Each row is a point on a tangle of strands that fork, close into loops and nearly touch. The rows are in no order.
Points whose rows are less than 22.8 apart are linked; no others are. Some points are linked to none.
<95>: 9 -18 -26 1 21 -6 1 3 -13
<461>: -13 6 -50 -14 -20 -6 -15 9 -9
<310>: -4 0 -14 -9 -12 3 -2 1 -7
<625>: 14 -16 19 0 24 2 18 -7 -7
<360>: -6 6 -38 -14 -20 2 -5 2 -14
<874>: -8 2 -50 -12 -9 -12 -17 9 -13
<15>: -3 6 -1 -13 -17 6 2 -6 -5
<59>: 0 5 -35 -14 -10 6 3 -6 -18
<897>: 12 -7 68 8 36 7 26 -11 13
<481>: 12 -18 -24 -5 21 1 11 -4 -18
<36>: -5 -7 29 18 -10 -3 -11 11 20
<249>: -14 28 55 -18 -26 15 7 -7 21
<283>: 21 -28 -37 -1 46 -3 19 -7 -28
<666>: 4 -6 8 -4 2 3 9 -4 -3
<405>: -19 4 -10 7 -28 -16 -38 21 18
<305>: 17 -10 36 -1 38 6 28 -13 -3
<813>: -19 31 -33 -19 -52 8 -11 -3 -10
<832>: 12 -26 -45 9 40 -17 -3 5 -15
<80>: 10 -9 -57 -12 19 0 10 -4 -30
<528>: -17 4 1 12 -31 -10 -38 22 22
<139>: -13 2 28 20 -30 -7 -25 19 30
<821>: 3 -11 34 23 0 -4 -5 8 17
<834>: -17 5 -23 2 -28 -20 -41 21 13
<334>: -13 38 -55 -15 -41 15 -3 -21 -29
<518>: 5 -15 0 4 11 -1 2 3 -4
<103>: 0 2 -63 -17 -1 -3 -4 0 -24
<809>: 3 3 7 -10 -5 9 12 -7 -4
<280>: -6 21 28 -18 -15 14 15 -13 3
<120>: 10 -14 28 6 19 2 13 -5 1
<220>: -1 -5 22 39 -6 -9 -20 22 35
<615>: -1 6 46 -7 -1 7 10 -7 9
<29>: -12 4 -40 -7 -14 -19 -35 17 1
<290>: -15 33 -52 -18 -43 11 -8 -10 -21
<685>: 4 18 -35 -16 -7 12 16 -19 -28
<156>: -3 -3 -52 -13 1 -9 -11 5 -18
<364>: 9 -4 57 -6 52 12 40 -19 3
<102>: 0 -10 -48 -1 13 -19 -20 12 -7
<409>: 2 5 -67 -15 2 3 5 -8 -30
<527>: -18 37 -22 -21 -61 14 -11 -6 -5
<192>: 3 -2 44 0 6 6 10 -6 9
<256>: -8 2 -55 -6 -3 -24 -36 17 -3
<299>: -21 45 -16 -21 -59 17 -5 -15 -9
<824>: -9 31 -47 -15 -26 15 5 -21 -30
<399>: -13 20 62 -12 -27 11 3 -5 22
<133>: 9 -10 61 27 15 1 8 4 27
<141>: 6 -15 37 29 11 -2 0 8 19
<851>: 15 -19 42 27 30 -1 14 1 12
<262>: 15 -10 46 -3 41 7 34 -15 -2
<483>: -11 16 68 -13 3 15 20 -13 20
<337>: 23 -20 -28 -7 43 4 28 -14 -29
<429>: -2 23 -39 -15 -17 12 11 -18 -26
<535>: 4 -5 67 17 7 4 7 -1 24
<363>: 5 -11 27 40 6 -8 -11 18 31
<725>: 15 -19 -54 -6 30 -4 13 -5 -29
<878>: 7 0 -63 -13 10 4 12 -8 -34
<430>: -9 -2 39 18 -22 -4 -18 14 28
<516>: -1 -1 64 12 -3 2 3 2 24
<512>: -14 4 -33 -3 -23 -17 -38 20 9
<901>: -9 10 60 -1 -21 6 -1 -2 24
<543>: 9 -15 32 40 15 -5 -3 13 23
<237>: 8 -11 45 7 16 3 15 -6 9
<382>: -3 8 74 -3 5 9 16 -9 21
<85>: 4 -6 -17 -6 -2 -3 0 2 -11
<637>: 8 -5 67 -3 42 9 31 -16 11
<296>: 7 0 -30 -13 5 4 10 -9 -22
<320>: -6 -4 13 28 -12 -10 -27 21 29
<83>: -16 25 -46 -19 -43 7 -13 -1 -13
<384>: 16 -14 21 -2 36 5 27 -14 -9
<773>: -4 5 61 5 -14 4 -1 1 23
<810>: -13 2 13 12 -30 -8 -30 17 23
<407>: -3 -2 -59 -3 6 -29 -36 16 -3
<595>: 18 -25 -51 -2 43 -6 14 -3 -31
<774>: 19 -14 -34 -11 32 4 27 -14 -29
<558>: 10 -10 55 7 25 2 20 -6 10
<318>: 15 -20 42 37 29 -3 12 6 20
<321>: -12 0 2 28 -15 -17 -33 25 31
<42>: -18 20 -52 -20 -39 2 -19 3 -11
<611>: 12 -7 -34 -11 18 5 17 -11 -26
<657>: 6 -17 -8 10 13 -6 -5 8 -1
<526>: 7 -19 -22 10 23 -9 -5 6 -6
<340>: -15 11 -55 -19 -31 -8 -24 11 -8
<721>: -7 15 55 -16 -5 11 15 -10 12
<712>: 14 -14 54 36 21 -1 11 5 29

A tip is a point with one link. Name the tips that can be reached along the links from each point below, in the order of the rows.
<256> -> <407>, <321>
<809> -> <685>, <299>, <85>
<558> -> <382>
<712> -> <249>, <851>

A fork is a point with three links, a tip a point with one. Leave the first point through the second and follow the links. Name the first fork or tip that comes.
<518>; <657> -> <611>
<685>; <429> -> <83>
<773>; <516> -> <851>
<192>; <615> -> <382>
<384>; <305> -> <237>
<141>; <543> -> <321>

Name the points in between on the shortest way along the links from the first point to the second, in order.
<712>; <901> -> <133> > <535> > <516> > <773>
<481>; <337> -> <611> > <774>
<407>; <810> -> <256> > <29> > <512> > <834> > <405> > <528>
<296>; <813> -> <59> > <360> > <461> > <340> > <42> > <83>
